A landscape with many peaks, sampled at points; each row gives a point and its height.
A climber steps from a point to whichever of its 6 nearest points has the largest rise for the distance, and stops where none of them is higher. Distance is the straight distance between rows; heights are no part of it.
munir: [127 122 113  97  64  71 104 111  98 143 171 109 162 133 110 153  97 157
 137 130 171 131 157 114 101 152 142 118 134 128 113 126 206 150 115 109
 130 115 140 136 178 170  77 142 143]  height 292
kodit: [116 102 171 153 171 160 127 132 151 101 118 149 121 118 142  89 142  94
 102 127 106 104 125 149 145 127  70 134 112 131 141 126  44 131 144 117
 135 156 121 130  98  89 147 120  89]  height 277
lisag: [123  99 119  98  83  69 104 137 106 126 167 116 134 113 116 128 106 137
 116 145 158 101 177 108 115 135 103 111 141 114 123 111 158 166 124 100
 157 128 160 137 160 147  89 135 138]  height 505
mavez: [109  87 173 157 170 137 117 132 148 113 128 162 113 103 130  78 146  96
  80 138 109  88 146 138 160 135  50 119 102 130 141 126  33 144 143 111
 157 167 136 130  94  81 135 112  87]  height 464
goru: [111 145 109 107  88 101 116 121 118 154 140 119 155 146 109 148  99 153
 155 124 151 158 119 129 107 140 171 115 140 128 110 125 210 126 114 117
 105 107 129 132 169 169 101 149 140]  height 290
Kugut: [107  54 139 137 135  75  83 154 138  95 168 183 102  86 132  70 146 137
  88 167 147  67 174 120 152 153  58  90 123 121 137  98  73 163 155  77
 181 153 189 131 126  84  85 107  71]  height 343
Rof: [122 132 119 115 113 120 127 119 136 138 133 122 136 137 114 136 107 136
 143 128 146 142 129 122 112 134 145 117 138 123 118 120 170 130 132 109
 130 121 126 133 141 154 119 139 120]  height 338
Zop: [146 190 108 120 106 154 163 117 113 151 105 100 159 163 132 152 116 136
 151 104 117 177  90 123 121 118 185 149 127 140 113 146 181 103  97 173
  76 103 103 117 151 164 146 141 188]  height 311
kol: [138 154 121 122 106 137 146 113 139 147 121 111 128 140 122 140 117 144
 137 116 121 158  97 121 127 114 157 126 129 122 123 139 166 110 115 147
  92 113 115 135 143 159 145 131 144]  height 689
kopup: [150 152 124 153 170 180 163 122 131 127  90 128 119 133 143 142 161 110
 159 115  91 152  82 140 134 106 148 153 133 143 143 141 113  86 120 161
 108 117 102 121 104 101 180 123 137]  height 602
tozi: [ 99  68 140 138 129  78  85 155 126 103 159 175 101  83 130  81 147 134
  92 162 148  71 169 125 149 149  64 103 120 120 135 106  76 162 151  79
 185 146 187 128 118  92  90 106  83]  height 369
Sidem: [113  99 121  95  86  70 102 143 105 123 163 121 131 108 114 120 108 136
 111 147 158  96 181 108 113 134 105 112 142 112 123 113 144 169 127 100
 156 133 162 134 152 138  92 133 127]  height 491
zoz: [131 114 107  92  58  47  88 131 103 127 164 107 150 127 104 155  86 163
 136 144 170 107 178 112 107 138 121 104 131 109  97 120 201 176 130 101
 140 118 159 136 177 166  68 137 155]  height 179
nilir: [137 181 102 117  93 131 152 121 125 154 108  97 149 158 131 156 112 150
 150 107 124 180  98 127 127 121 180 143 124 129 111 148 192 110 100 164
  78 104 110 122 147 173 135 138 184]  height 258
Kave: [158 199 105 133 160 204 172 109 122 155  82 100 138 167 146 177 145 112
 160 106 101 192  74 146 111 110 200 170 113 152 127 139 143  76 113 185
  88 128  73 108 116 130 182 139 162]  height 372
fif: [140 141 134 155 177 178 161 125 138 121  97 133 114 132 146 135 164 112
 150 125  89 136  86 139 134 111 131 152 133 139 146 141  97  90 129 154
 113 113 109 120 100  92 179 114 124]  height 460
lanov: [110  89 128 107 101  80  97 147 110 118 163 131 122 104 116 116 116 127
 104 148 154  92 182 116 123 134 104 110 141 122 128 117 124 164 130  98
 166 145 163 133 136 128  92 131 117]  height 408
tadek: [113  93 163 150 158 132 124 131 141 112 127 150 120 116 135  88 146 106
 100 125 119 101 144 138 156 138  70 128 106 128 135 121  52 141 145 111
 152 155 126 129 100  97 133 123  90]  height 590
sal: [149 218  95 105 101 146 157 103 114 157 108  83 176 171 132 182  90 145
 172  96 124 186 104 116 107 124 232 154 135 144  97 154 209 100  93 182
  70  88  85 115 153 184 134 148 216]  height 275
bov: [114  86 120  95  78  59  98 148 114 123 171 126 116 100 118 117 107 148
 104 158 159  88 181 102 120 134  95 104 132 101 124 108 135 183 132  97
 164 139 173 134 154 139  73 124 120]  height 449
pav: [142 205  98 110  95 146 150 109 115 152 106  88 167 166 132 171 103 143
 165  96 121 189 102 123 114 123 208 153 137 136 100 153 206  97  96 180
  70  99  92 116 153 183 135 138 208]  height 256
Zanes: [130 133 124 124 115 127 132 110 148 141 126 120 127 135 115 139 111 139
 138 122 132 143 119 122 121 124 147 119 129 121 118 128 165 122 131 123
 114 119 113 135 134 157 131 133 124]  height 462
Nuzan: [159 191 104 139 170 208 165 110 121 149  86 107 137 162 146 169 155 112
 156  99  94 189  73 144 125 115 187 172 112 153 131 140 134  71 118 187
  92 130  76 115 108 126 182 133 161]  height 366
balot: [144 143 136 155 191 198 174 116 142 134  93 133 113 139 151 139 173 107
 143 113  90 140  82 132 138 108 121 163 125 151 163 141  72  78 125 153
 110 128 103 117  82  85 195  97 119]  height 403
Tufe: [115  57 134 125 101  56  85 149 120 107 179 163 100  90 131  93 132 151
  87 167 150  73 183 123 141 145  83  99 123 112 126 106  95 178 145  91
 173 151 184 144 141 108  65 112  87]  height 270
Paf: [121 121 119 104  97 100 116 121 114 136 152 122 146 129 110 133 102 136
 143 130 156 129 152 121 107 143 132 114 151 126 116 114 179 141 128  96
 141 120 134 129 159 155 102 143 128]  height 388
Pitu: [106  59 143 146 143  85  83 153 141  99 154 185 104  83 126  66 158 132
  86 170 142  63 168 122 151 154  51  96 116 119 145 100  67 163 157  75
 191 155 190 132 114  81 100 102  70]  height 370
begab: [109 162 104 110  83 105 123 124 120 158 122 114 152 153 115 160  96 153
 161 117 143 173 112 129 112 129 189 120 141 129 109 142 220 127 110 132
  93 102 129 131 170 171 100 146 161]  height 247
vedo: [148 158 128 146 146 176 158 124 127 131 103 118 129 130 136 136 144 115
 148 122 101 154  89 135 130 107 161 140 133 143 130 154 142  92 117 161
  99 118 111 130 128 116 166 133 147]  height 475
kidi: [149 160 140 162 219 245 178 116 137 140  60 132 121 151 163 141 173  81
 134  91  68 165  74 137 142 123 148 163 117 166 168 146  54  54 124 171
  95 135  93 120  76  81 219 126 116]  height 30
bezek: [118 104 148 144 139 113 122 125 141 114 131 135 119 128 124 111 127 120
 111 118 132 109 146 138 135 129  97 129 127 125 129 126  90 137 144 120
 144 140 116 133 104 123 121 129 107]  height 257
Vazok: [113 146 112  99  76  94 115 119 110 156 150 113 159 147 107 152  93 155
 153 126 154 158 127 130  99 143 178 121 143 128 114 134 216 130 107 119
 102 108 130 133 178 170  91 149 145]  height 284
zek: [153 190 119 132 134 181 164 126 116 145 101 103 149 149 133 143 133 119
 148 119 106 173  85 126 127 109 181 151 124 145 120 148 164  97 100 163
  88 118 108 115 138 142 164 139 166]  height 486
mak: [107  79 144 154 138  95  91 149 137 110 142 168 105  92 125  83 152 128
  91 149 142  79 157 128 151 144  55 104 115 124 136 112  67 159 149  85
 193 152 169 124  99  97 107 106  86]  height 402
bipal: [132 196  99 110  94 134 147 117 120 147 109  96 153 163 130 163 108 144
 159 102 126 174 103 122 120 117 195 139 131 128 105 149 202 110  96 166
  71 100 106 116 149 183 126 135 192]  height 118
bok: [114  99 160 147 159 136 126 128 143 108 128 143 121 124 136  98 138 101
 106 118 121 104 134 140 150 135  83 128 120 126 141 127  59 135 144 119
 137 141 120 131 107 106 131 130  93]  height 314
Patuk: [133 107 112  95  73  65 103 123 103 129 169 110 142 118 109 137 101 147
 129 140 163 110 173 110 108 145 110 116 142 113 116 116 180 170 125 101
 145 121 155 134 167 154  81 135 140]  height 471
Kat: [157 188 108 143 182 226 168 104 119 155  81 104 128 162 154 167 159 108
 150  89  91 193  68 147 117 124 186 176 115 161 146 142 115  65 118 189
  87 125  68 115 101 124 189 139 157]  height 306
mopa: [115  86 167 154 161 135 118 133 140 114 131 156 115 111 134  86 146  99
  87 134 116  93 143 136 156 130  51 120 104 130 140 125  41 147 144 108
 160 161 134 129  93  91 137 120  89]  height 417
Givep: [118 112 126 120 119 105 118 132 123 120 141 127 133 125 113 131 109 121
 128 131 151 112 161 124 110 131 121 112 143 122 121 119 142 144 139  99
 153 136 134 135 128 137 113 139 116]  height 345
neb: [124 105 102  89  56  35  77 152 103 130 168 117 141 120  99 150  77 170
 135 153 172  97 185 107 111 142 121  89 139  98  84 114 205 192 129  93
 142 113 173 135 183 164  54 138 154]  height 60
fip: [133 148 119 123 107 130 140 112 143 148 120 117 133 140 121 143 117 146
 138 118 126 154 105 121 126 120 159 120 126 125 120 137 172 117 120 137
 102 114 115 130 144 159 134 135 145]  height 630
Mesi: [150 171 125 129 124 165 156 126 123 140 109 108 138 138 131 137 130 126
 139 119 106 166  92 127 129 110 172 139 127 137 125 151 157  96 108 161
  85 119 113 128 141 142 158 136 160]  height 520
fol: [115  85 110  92  65  32  83 158 110 117 177 129 119 109 110 119  90 171
 122 161 165  83 187 112 130 139 104  86 135  80  98  97 161 203 142  88
 167 125 175 135 171 155  45 129 123]  height 456
Bote: [112 105 134 129 124 104 108 139 128 119 139 127 125 122 112 122 123 119
 119 134 151 108 166 132 123 132 112 114 141 122 123 123 123 146 139 105
 161 144 140 134 117 126 108 134 113]  height 418
sules: [144 135 148 161 198 198 176 124 149 131  94 148 113 136 155 126 177 106
 127 111  92 140  83 137 140 110 115 164 128 150 167 144  50  76 130 155
 112 133 101 126  75  76 202  96 111]  height 353
sisim: [111  52 147 155 154  91  92 155 149  92 149 190  98  81 134  65 154 125
  74 165 137  62 166 126 154 146  40  88 110 116 145  95  52 163 169  75
 200 164 191 135  95  75 112  89  60]  height 315
Mifu: [117  91 107  93  65  34  81 162 107 121 173 125 123 114 107 127  87 171
 125 155 164  88 189 112 121 141 110  87 140  88  98 107 178 200 136  88
 157 123 172 140 175 155  52 129 137]  height 325
Laz: [151 149 129 158 190 198 176 110 129 133  85 129 112 142 148 147 171 106
 147 109  88 156  80 132 137 110 138 164 126 148 154 143  88  77 121 161
 105 124 100 119  89  94 192 108 132]  height 365
Bedud: [108  57 139 133 116  69  79 152 125 101 172 172 103  91 130  81 143 140
  90 171 144  72 178 124 142 150  73  99 123 115 134 104  82 164 149  83
 173 153 182 133 135  97  72 114  83]  height 328
rubo: [112  84 118 101  87  65  93 150 107 120 170 129 115 101 121 116 116 147
  98 159 156  91 184 115 125 138  95 109 134 110 127 111 128 181 128  97
 159 141 168 138 149 131  77 123 116]  height 404
tibid: [130 122 148 141 159 160 142 118 148 108 119 137 116 121 139 114 139 116
 133 124 104 120 101 143 133 118 123 138 139 132 141 138  98 105 136 145
 110 110 110 131 117 110 149 126 117]  height 310
rumup: [111  79 166 160 156 120 116 139 143 121 133 164 108 105 129  84 149 102
  82 136 118  87 148 134 159 138  47 115 102 129 143 118  46 147 143 108
 174 169 146 134  89  89 132 106  85]  height 484
gazon: [141 134 138 140 145 159 148 122 143 122 124 124 115 128 133 124 133 122
 133 125 103 130 103 133 129 114 148 136 140 132 133 148 125 101 131 150
  99 109 106 138 127 120 148 130 128]  height 342
fisi: [162 209 105 125 155 201 172 110 120 147  89  98 150 166 145 175 135 116
 157 107 101 196  69 142 111 120 204 174 117 146 125 134 153  86 105 177
  88 119  69 106 125 138 179 140 166]  height 364
sobe: [150 165 125 135 140 175 157 130 124 141  98 116 132 137 133 136 138 117
 144 120 107 161  88 129 128 113 173 139 129 137 125 155 151  92 108 161
  93 119 110 124 138 128 164 138 153]  height 517
Difa: [147 190 113 120 109 168 160 120 116 147 106  96 157 154 133 150 118 133
 150 107 120 176  90 124 127 119 181 149 127 140 119 148 174 102  97 165
  79 109 104 114 147 157 152 137 181]  height 398
fosur: [123 108 118  95  83  77 101 126 104 128 169 114 145 114 111 134 101 141
 129 133 164 109 169 111 115 143 112 109 140 122 118 113 177 160 127  99
 149 124 151 135 162 154  93 139 138]  height 487
silun: [128 117 164 150 180 177 132 128 166  97 107 149 117 124 149 106 158 101
 111 140 102 105  99 149 142 116  90 143 114 131 145 126  44 114 153 129
 128 144 116 126  90  80 164 114  83]  height 156
dusiv: [154 185 116 140 149 195 165 121 115 144  90 104 138 158 136 160 146 112
 156 117 104 180  80 140 117 107 186 161 120 148 124 141 150  84 111 171
  93 130  90 113 128 123 176 136 163]  height 436
Ziluv: [126 130 113  97  66  78 111 110 100 146 167 111 162 138 108 158  95 154
 145 132 170 136 153 117 102 149 156 119 139 132 107 125 212 138 117 109
 118 117 137 140 180 170  83 143 145]  height 232
Lesub: [155 203 114 122 129 178 168 120 105 148  98  97 161 163 137 154 121 120
 158 110 115 185  87 129 122 116 194 158 125 144 117 140 171  96  97 171
  76 112  97 110 148 150 160 146 179]  height 409
rok: [112  70 161 164 161 107 107 139 149 116 140 179  96  90 124  76 155 114
  74 146 126  78 154 127 164 135  39 103 102 126 148 114  43 151 156 101
 189 166 157 137  88  79 128  91  74]  height 569
pul: [124 122 131 125 118 118 125 117 145 131 129 124 130 135 114 137 111 131
 139 125 145 126 141 126 113 128 135 117 138 121 120 116 153 134 136 105
 136 131 123 136 128 147 121 134 118]  height 136
tipe: [111  97 127 109 102  86 103 146 109 119 159 122 128 109 114 114 114 126
 110 149 157  99 174 117 120 135 104 117 143 121 131 119 131 162 129  97
 163 142 161 134 137 129  98 135 114]  height 447
Rutof: [133 120 134 132 131 133 136 113 151 125 127 122 123 128 127 128 118 127
 123 118 124 127 125 129 128 123 137 121 131 121 126 140 131 120 140 132
 118 122 105 142 121 137 132 131 116]  height 125
Berel: [110 155 104 111  88 105 121 122 120 157 130 116 148 149 110 152 101 159
 159 118 143 164 110 128 111 132 179 120 139 124 112 129 216 118 114 128
 100 106 125 134 160 173 107 150 148]  height 276
dun: [142 137 143 154 188 189 161 123 157 115  98 142 114 131 154 129 171 107
 132 130  97 127  80 142 137 105 114 158 123 138 157 135  65  90 135 143
 114 120 107 120  83  83 188 101 108]  height 424
dab: [112 176  94 108  84 110 132 123 125 158 114 106 153 159 120 166 103 158
 161 112 140 179 108 128 109 126 199 125 135 125 101 143 220 115 103 153
  83 102 120 127 157 179 114 144 175]  height 160
kef: [106  85 151 153 145 109 105 138 139 121 133 158 105 106 123  94 145 118
  95 131 133  87 150 128 157 135  52 109 113 129 135 118  60 149 140  96
 175 155 150 126  87  99 118 111  94]  height 410
labi: [149 204 107 117 110 162 162 120 108 150 103  93 166 161 131 158 113 132
 159  99 113 184  91 123 121 124 198 156 131 144 113 146 186  99  98 177
  71  99  99 108 148 168 148 144 194]  height 250
Diti: [117  65 124 108  88  48  90 154 120 116 175 140 106  98 123 112 112 154
  96 170 159  77 183 110 133 135  91  93 119  96 119 102 115 190 138  90
 167 138 181 139 153 129  59 117  99]  height 339
Sufiv: [154 202 111 129 146 192 169 118 111 147  93 104 153 162 137 163 136 115
 159 109 111 184  80 134 117 112 196 161 122 148 119 141 161  89 108 169
  86 121  87 106 132 136 172 143 170]  height 435
leki: [157 222  98 112 152 196 171 111 119 156  85  96 156 176 138 182 123 118
 163 103 113 202  67 134 104 117 211 171 121 150 125 134 167  85 100 174
  79 106  76 105 131 147 173 148 177]  height 233
Zil: [131 126 147 141 177 176 148 130 165 101 105 147 111 122 145 112 161 112
 130 134  99 114  90 144 135 115 117 148 127 130 146 129  71 101 142 137
 118 119 111 121 100  87 169 116 105]  height 383
gafe: [139 126 159 148 190 187 150 123 168 107  97 142 115 121 159 116 168 111
 123 136 102 112  90 149 135 106  99 157 117 135 155 131  46 100 147 137
 123 138 111 126  83  72 180  98  97]  height 282
Fug: [117 108 138 131 131 109 114 128 141 118 135 134 121 124 123 129 121 120
 124 126 147 112 161 132 122 129 110 118 138 121 130 126 119 142 142 107
 156 137 126 137 105 130 116 129 106]  height 313
tev: [110  95 151 150 143 112 113 134 134 113 134 145 118 120 128 102 138 115
 106 122 137  99 147 140 146 138  72 122 121 126 136 124  76 146 140 108
 158 149 134 131  96 110 119 121 102]  height 340
sos: [155 174 114 151 159 190 163 118 118 140  91 114 132 147 141 156 154 111
 162 119 102 168  82 140 127 106 175 156 120 148 127 150 136  80 113 169
 102 127  99 118 117 120 180 132 152]  height 407
Zetaf: [124  94 112  93  78  49  94 142 106 122 169 115 122 106 114 130 102 152
 123 154 164  96 180 108 115 135  98 103 137  98 114 113 165 185 131  98
 158 123 166 137 164 151  68 126 137]  height 446
zon: [129 123 129 129 126 121 128 108 150 130 129 128 125 134 119 134 116 129
 135 120 134 129 135 128 121 124 138 116 133 118 125 127 143 125 141 117
 126 123 115 143 123 148 132 130 114]  height 130
gari: [138 135 139 147 162 167 146 125 141 111 107 133 118 126 137 125 150 113
 146 121 100 131  88 140 132 113 147 148 134 133 140 148 115  96 127 150
 111 110 113 130 118 104 163 128 125]  height 387
zepog: [109  81 156 155 148 105 106 142 142 113 134 164 101  97 124  85 147 119
  88 144 136  85 155 128 159 134  49 107 106 123 143 115  54 154 141  90
 184 158 155 128  90  94 117 101  89]  height 441
kera: [157 173 112 153 173 200 169 108 116 144  80 110 123 155 148 159 157 109
 158 105  94 182  82 142 125 114 167 169 118 151 138 144 121  77 111 178
  99 131  84 115 102 115 190 130 151]  height 301
robab: [111  98 170 156 170 147 119 134 149 107 126 153 122 118 137  88 145 100
  91 131 107 101 137 141 158 132  63 125 109 132 140 125  44 130 149 115
 145 161 127 129  96  87 141 125  87]  height 371
tupa: [155 159 117 158 177 198 170 110 118 141  89 117 119 149 146 153 163 107
 160 106  91 171  79 140 126 113 155 164 123 144 142 143 111  76 115 169
 104 124  92 110 101 108 184 126 147]  height 312
sazas: [147 169 133 149 210 252 178 108 129 146  66 121 121 156 160 146 165  85
 145  85  69 181  63 140 135 128 168 161 118 167 158 138  68  55 118 181
  89 128  81 118  84 101 212 137 135]  height 161
bop: [121  89 113  98  72  44  87 158 111 117 175 130 112 101 116 120  99 160
 113 158 157  85 182 109 125 133  97 101 128  88 109 100 153 199 140  95
 164 131 175 133 165 150  59 125 123]  height 559
mele: [125 103 102  95  65  48  85 141 105 122 162 114 131 115 111 140  90 162
 133 148 166  99 181 110 115 141 107 104 134  97 103 114 185 187 132  98
 153 119 163 133 175 157  70 133 146]  height 307
sizo: [111  65 147 150 149  91  89 150 146 100 145 181  97  84 125  74 153 127
  87 162 138  69 163 124 154 147  51  94 110 120 147 100  66 161 157  82
 196 155 181 131  98  83 110  97  73]  height 406
kapon: [107  98 131 129 123  95  97 148 122 118 138 140 121 111 119 112 126 123
 111 137 148  97 168 130 125 134  98 116 138 128 128 121 109 150 136 100
 171 144 150 131 112 118 106 131 107]  height 581
mim: [126 163 107 118 100 125 141 118 134 155 115 107 141 152 123 150 115 155
 155 119 130 166  97 127 121 123 170 126 129 119 112 141 192 114 108 147
  90 104 113 128 148 175 131 134 159]  height 405
zezo: [131 111 106  93  66  63  98 121 103 130 169 108 150 121 111 149  96 152
 136 138 170 114 172 109 106 144 116 111 133 116 109 119 190 164 123 106
 137 118 151 133 172 164  78 139 151]  height 399
ledu: [124 122 155 144 182 173 140 127 163  96 106 150 115 120 152 105 154 102
 126 134 103 112  95 144 139 113 107 148 123 131 145 127  64 110 148 130
 120 129 111 123  94  91 164 117 100]  height 323
Niti: [119 130 116 108  87  95 113 116 112 144 153 118 158 135 104 142 100 145
 147 130 160 142 138 123 109 145 150 114 144 128 119 119 195 137 122 106
 127 117 140 135 169 164  98 150 138]  height 363
Doli: [156 174 123 148 194 231 173 104 118 150  74 118 120 158 156 150 166  96
 153  83  80 190  66 143 133 122 167 166 115 163 154 136  90  54 118 183
  91 125  79 115  97 108 202 133 144]  height 222
lizot: [100  87 135 123 117  80  88 157 119 117 155 146 114  99 118 104 132 125
 104 149 151  86 171 125 126 136  91 114 135 125 128 122 108 160 132  97
 169 147 163 128 124 117  94 127 106]  height 331
Meto: [141 131 154 152 186 189 155 124 164 110  97 141 111 124 156 118 165 109
 128 136  97 120  86 144 137 106 104 161 125 138 159 133  57  99 142 138
 120 130 106 123  84  77 184 104 104]  height 390
tepa: [118 107 138 141 134 109 121 126 138 116 131 133 120 129 125 120 127 119
 117 116 141 108 156 133 125 131 104 124 133 124 131 125 103 140 142 112
 150 142 121 131 103 126 115 127 106]  height 317
pida: [111  76 119 101  74  35  85 160 115 118 175 135 115 100 119 115  98 167
 113 167 159  79 190 108 129 141 100  86 128  86 104  93 145 206 139  86
 171 135 180 137 164 144  50 127 113]  height 468
tok: [108  77 125 105  96  64  92 154 110 119 170 141 109  97 119 109 121 143
  91 161 155  84 182 110 129 135  95 106 132 108 131 113 112 175 131  97
 164 149 178 137 147 124  76 120 105]  height 309
sukuz: [114 104 150 140 151 126 125 122 143 113 129 142 123 128 130 107 131 110
 106 110 124 110 141 138 143 129  87 127 128 125 135 126  77 135 141 120
 142 140 120 135 100 114 120 130 103]  height 241
gopan: [162 224 103 111 135 184 168 112 106 153  94  92 177 177 131 178 105 124
 172  97 113 198  67 135 105 121 225 172 135 156 119 139 181  92  95 182
  70  90  79 101 147 157 161 155 193]  height 575
neri: [135 166 113 123 101 138 154 113 130 149 110 105 138 149 131 145 118 144
 143 110 123 172  93 116 129 118 170 129 129 126 122 144 182 109 106 157
  81 109 114 125 145 166 139 133 167]  height 529
kedub: [115  94 121  97  87  76 103 147 105 121 170 128 119 102 123 117 108 138
 103 157 155  93 182 112 115 134  97 106 134 112 126 113 134 176 129  98
 165 137 170 135 148 133  83 131 119]  height 454
kuzo: [156 224  97 101 126 171 163 105 104 161 109  89 178 179 124 183  95 132
 174  95 117 200  76 126 104 129 238 167 140 155 110 149 195  88  91 185
  62  81  76 107 153 171 143 155 204]  height 200
bebak: [138 140 128 129 119 144 146 112 141 145 119 115 126 135 124 133 124 139
 130 120 118 151 106 124 130 113 159 123 129 124 124 147 150 108 119 150
  98 119 111 136 143 147 145 133 142]  height 631
zof: [150 210 101 110 106 156 165 108 106 151 111  91 177 167 131 171  99 138
 166  95 115 190  92 122 115 125 215 157 135 145 109 145 195 101  93 181
  68  92  90 108 154 174 145 142 206]  height 527
gabu: [118 109 154 145 152 134 130 119 145 108 125 139 117 127 135 107 134 114
 113 117 120 110 131 140 137 131 101 134 132 127 135 129  81 128 146 128
 127 136 111 134 110 118 127 131 104]  height 159
dav: [117 118 122 105 101 100 115 127 115 129 152 118 146 126 105 131 104 128
 132 132 160 122 157 119 112 137 126 111 146 126 121 115 163 147 134  96
 148 130 138 136 146 146 109 142 124]  height 430
Geri: [112  76 164 162 161 120 112 137 143 117 135 167 107  95 126  80 152 103
  80 141 114  85 150 134 166 132  47 110  95 132 145 125  38 152 150 101
 177 171 144 130  88  79 131 102  84]  height 568
lur: [124 139 117 118 109 118 126 112 144 147 126 117 133 137 115 141 113 142
 145 123 138 145 117 122 117 128 154 110 132 117 118 127 175 120 131 116
 122 114 123 135 148 162 124 132 128]  height 479
tilo: [131 103 108  90  66  52  90 136 102 124 165 107 136 119 109 148  92 160
 129 143 168  99 180 113 112 133 109 105 140 107 107 111 189 180 130 101
 150 119 162 138 167 161  71 131 142]  height 347
lup: [119 154 104 110  93 113 129 125 128 153 119 114 140 152 116 152 106 156
 155 121 139 165 104 129 115 132 176 122 133 122 111 135 202 122 113 134
  98 106 117 130 155 170 111 145 151]  height 280
Regi: [136 136 128 126 117 138 141 112 149 137 123 118 129 128 125 137 117 138
 133 122 124 139 115 123 121 119 153 119 131 122 122 138 150 112 129 136
 112 118 111 143 135 150 135 129 128]  height 501
mabo: [116  97 103  87  50  24  74 162 103 132 185 123 133 116  92 125  66 175
 127 165 176  86 198 113 121 147 118  73 147  89  83 108 194 202 134  89
 148 122 178 142 195 158  38 137 139]  height 229
seg: [121 111 166 144 172 164 126 131 156  98 114 145 122 121 146  92 142 101
 107 127 109  99 115 145 145 132  84 136 115 129 141 120  56 126 148 119
 131 146 118 126 102  91 145 124  91]  height 175
gili: [158 171 114 151 180 214 172 106 114 147  82 108 122 158 153 159 164 109
 154  95  92 182  77 145 131 119 173 171 116 154 146 142 112  68 115 183
  94 128  80 111 103 119 190 128 154]  height 279
nav: [128 115 117  95  75  75 106 119 104 136 169 115 152 122 107 144 102 148
 133 132 162 124 166 113 109 149 123 117 146 127 122 116 186 154 126 106
 143 118 144 135 170 161  92 140 142]  height 455
keb: [112 154 109 116  96 112 129 119 134 152 125 115 143 150 115 153 104 155
 154 118 141 163 109 126 115 130 167 116 133 120 113 129 197 127 117 124
 105 105 124 132 154 169 117 146 143]  height 337
Sek: [106  68 131 121 103  64  84 155 117 109 173 151 106  91 122  99 133 145
  87 160 149  75 182 121 136 137  87 102 125 114 130 113 100 173 137  97
 169 147 179 137 139 115  67 118  94]  height 690
Tufu: [155 162 130 153 196 225 180 106 124 141  76 119 116 153 152 147 164  96
 145  90  77 176  79 135 136 120 150 164 125 166 158 140  79  59 116 174
  99 128  92 121  87  99 199 121 137]  height 171
Fik: [102  79 140 143 133  86  90 156 127 102 153 166 106  92 122  87 148 129
  94 155 142  76 163 130 145 146  68 104 124 126 139 112  78 160 145  89
 187 150 177 126 109  93 101 110  86]  height 379
dasu: [125 117 140 136 133 122 125 115 145 125 130 126 123 133 123 123 121 122
 121 118 130 120 137 133 125 125 123 124 134 124 127 131 121 131 142 123
 131 130 108 140 114 138 130 130 109]  height 39
miliz: [151 155 138 151 202 218 179 108 133 146  86 130 117 150 156 141 176  95
 138  96  78 165  81 132 139 117 132 163 122 160 166 148  64  63 118 163
  99 134  99 122  83  88 204 113 126]  height 190
bekib: [133 121 143 140 147 153 137 114 148 116 126 132 117 126 134 117 132 117
 129 119 109 123 117 135 138 127 132 129 137 126 134 143 108 111 140 143
 110 116 108 139 122 124 143 132 113]  height 124
kug: [117 106 125 107  97  91 103 140 108 124 156 119 137 117 113 126 106 127
 121 136 159 110 172 118 112 138 116 115 145 125 125 113 150 157 132 100
 157 136 152 133 144 136  99 136 125]  height 478
dudof: [114  60 154 157 155  97  98 149 154 104 145 189  94  78 128  66 157 124
  74 163 136  63 166 119 152 147  42  97 107 119 150 101  51 162 167  84
 197 167 177 138  90  77 116  90  63]  height 380
gog: [135 131 144 148 168 172 149 129 155 104 106 138 113 121 142 122 153 113
 136 126  98 126  91 140 137 116 127 146 133 134 144 138  90 100 136 143
 113 114 111 125 109 100 166 121 121]  height 423
mena: [145 152 132 147 155 176 156 126 131 123 103 123 119 127 140 135 149 111
 150 126  96 144  90 139 128 104 154 146 133 136 134 152 124  89 123 158
 101 116 109 123 121 109 168 130 137]  height 560
bado: [122 117 160 144 166 163 136 126 160  95 117 147 118 119 143 100 142 104
 121 128 105 111 106 144 141 124 102 139 122 127 144 126  65 116 147 130
 119 131 117 127 103  97 151 124  98]  height 237
zev: [152 217 110 116 135 187 168 119 107 148 101  94 160 170 131 167 119 120
 164 101 113 192  78 131 117 124 206 167 125 148 114 136 179  93  96 174
  81 103  84 103 142 150 163 146 182]  height 299
mibu: [128 113 141 138 139 135 131 114 150 117 131 134 119 129 130 117 125 119
 119 111 118 115 132 134 130 128 125 126 132 125 129 129 103 124 142 133
 126 126 106 138 114 126 128 131 113]  height 42
tapu: [107  69 154 157 152  98  97 148 147 109 142 178  99  84 126  78 154 126
  85 154 136  70 157 123 157 141  42  98 104 124 147 109  52 158 155  87
 196 161 168 131  89  82 118  94  74]  height 459
mepor: [125 120 154 141 162 161 135 126 152 102 120 139 116 126 138 103 140 111
 124 124 109 116 114 144 137 123 108 138 133 131 142 130  78 115 145 136
 115 120 112 130 112 109 146 129 106]  height 261
kubi: [101  78 138 136 127  84  87 155 124 112 151 158 107  93 120  97 144 131
  98 150 148  81 164 136 139 143  78 106 131 123 138 119  91 157 137  95
 181 148 166 124 112 100  99 117  97]  height 341
luda: [144 141 134 134 132 156 147 118 144 133 119 118 122 128 126 125 130 128
 128 122 109 143 105 129 126 115 154 126 132 128 131 145 137  99 127 153
  97 118 108 136 137 127 153 132 131]  height 509
Nifar: [127 200  91 106  82 127 139 117 123 156 107  95 163 165 130 172  98 153
 165  96 129 182 111 122 113 115 207 137 133 130 100 151 221 110  97 168
  78  99 106 120 148 185 122 141 200]  height 153
kegit: [145 152 134 135 131 164 153 121 130 137 110 119 127 130 132 133 133 129
 138 126 107 155  96 126 130 106 166 133 133 133 125 155 148  98 117 161
  94 114 111 132 136 129 158 136 144]  height 561
ravad: [113  73 130 100  83  54  93 152 113 119 174 134 107  98 117 114 111 155
  97 163 154  82 184 109 127 133  95 103 129  99 122 106 125 186 131  94
 168 145 175 140 151 133  67 124 113]  height 578
laluv: [108 100 139 142 133 103 109 142 131 115 130 145 118 119 121 113 134 112
 113 129 143  97 160 139 134 132  88 124 130 125 128 125  98 148 139 103
 170 148 140 128  98 118 113 127 103]  height 429
fugof: [112 109 128 120 110 104 109 140 121 120 143 126 130 116 113 124 111 122
 122 135 155 106 169 126 113 133 118 116 141 123 126 119 138 154 134 100
 158 141 144 132 130 126 108 138 119]  height 427

Where does a climber stop that starts at each point below?
goru -> lisag
gafe -> kopup
Doli -> kol
gili -> kol
silun -> kopup
Lesub -> kol
Berel -> kol
Vazok -> lisag

Call two points neighbours if one is among the 6 nearest of the other. Go from one point of each pair to the other, from neighbour to neighbour, staying as high as possible. Name the lowest point that can't be avoided.
lisag and tadek -> kubi
tadek and kopup -> Rof
lisag and ravad -> kedub
gopan and kol -> Lesub
tadek and rok -> mavez
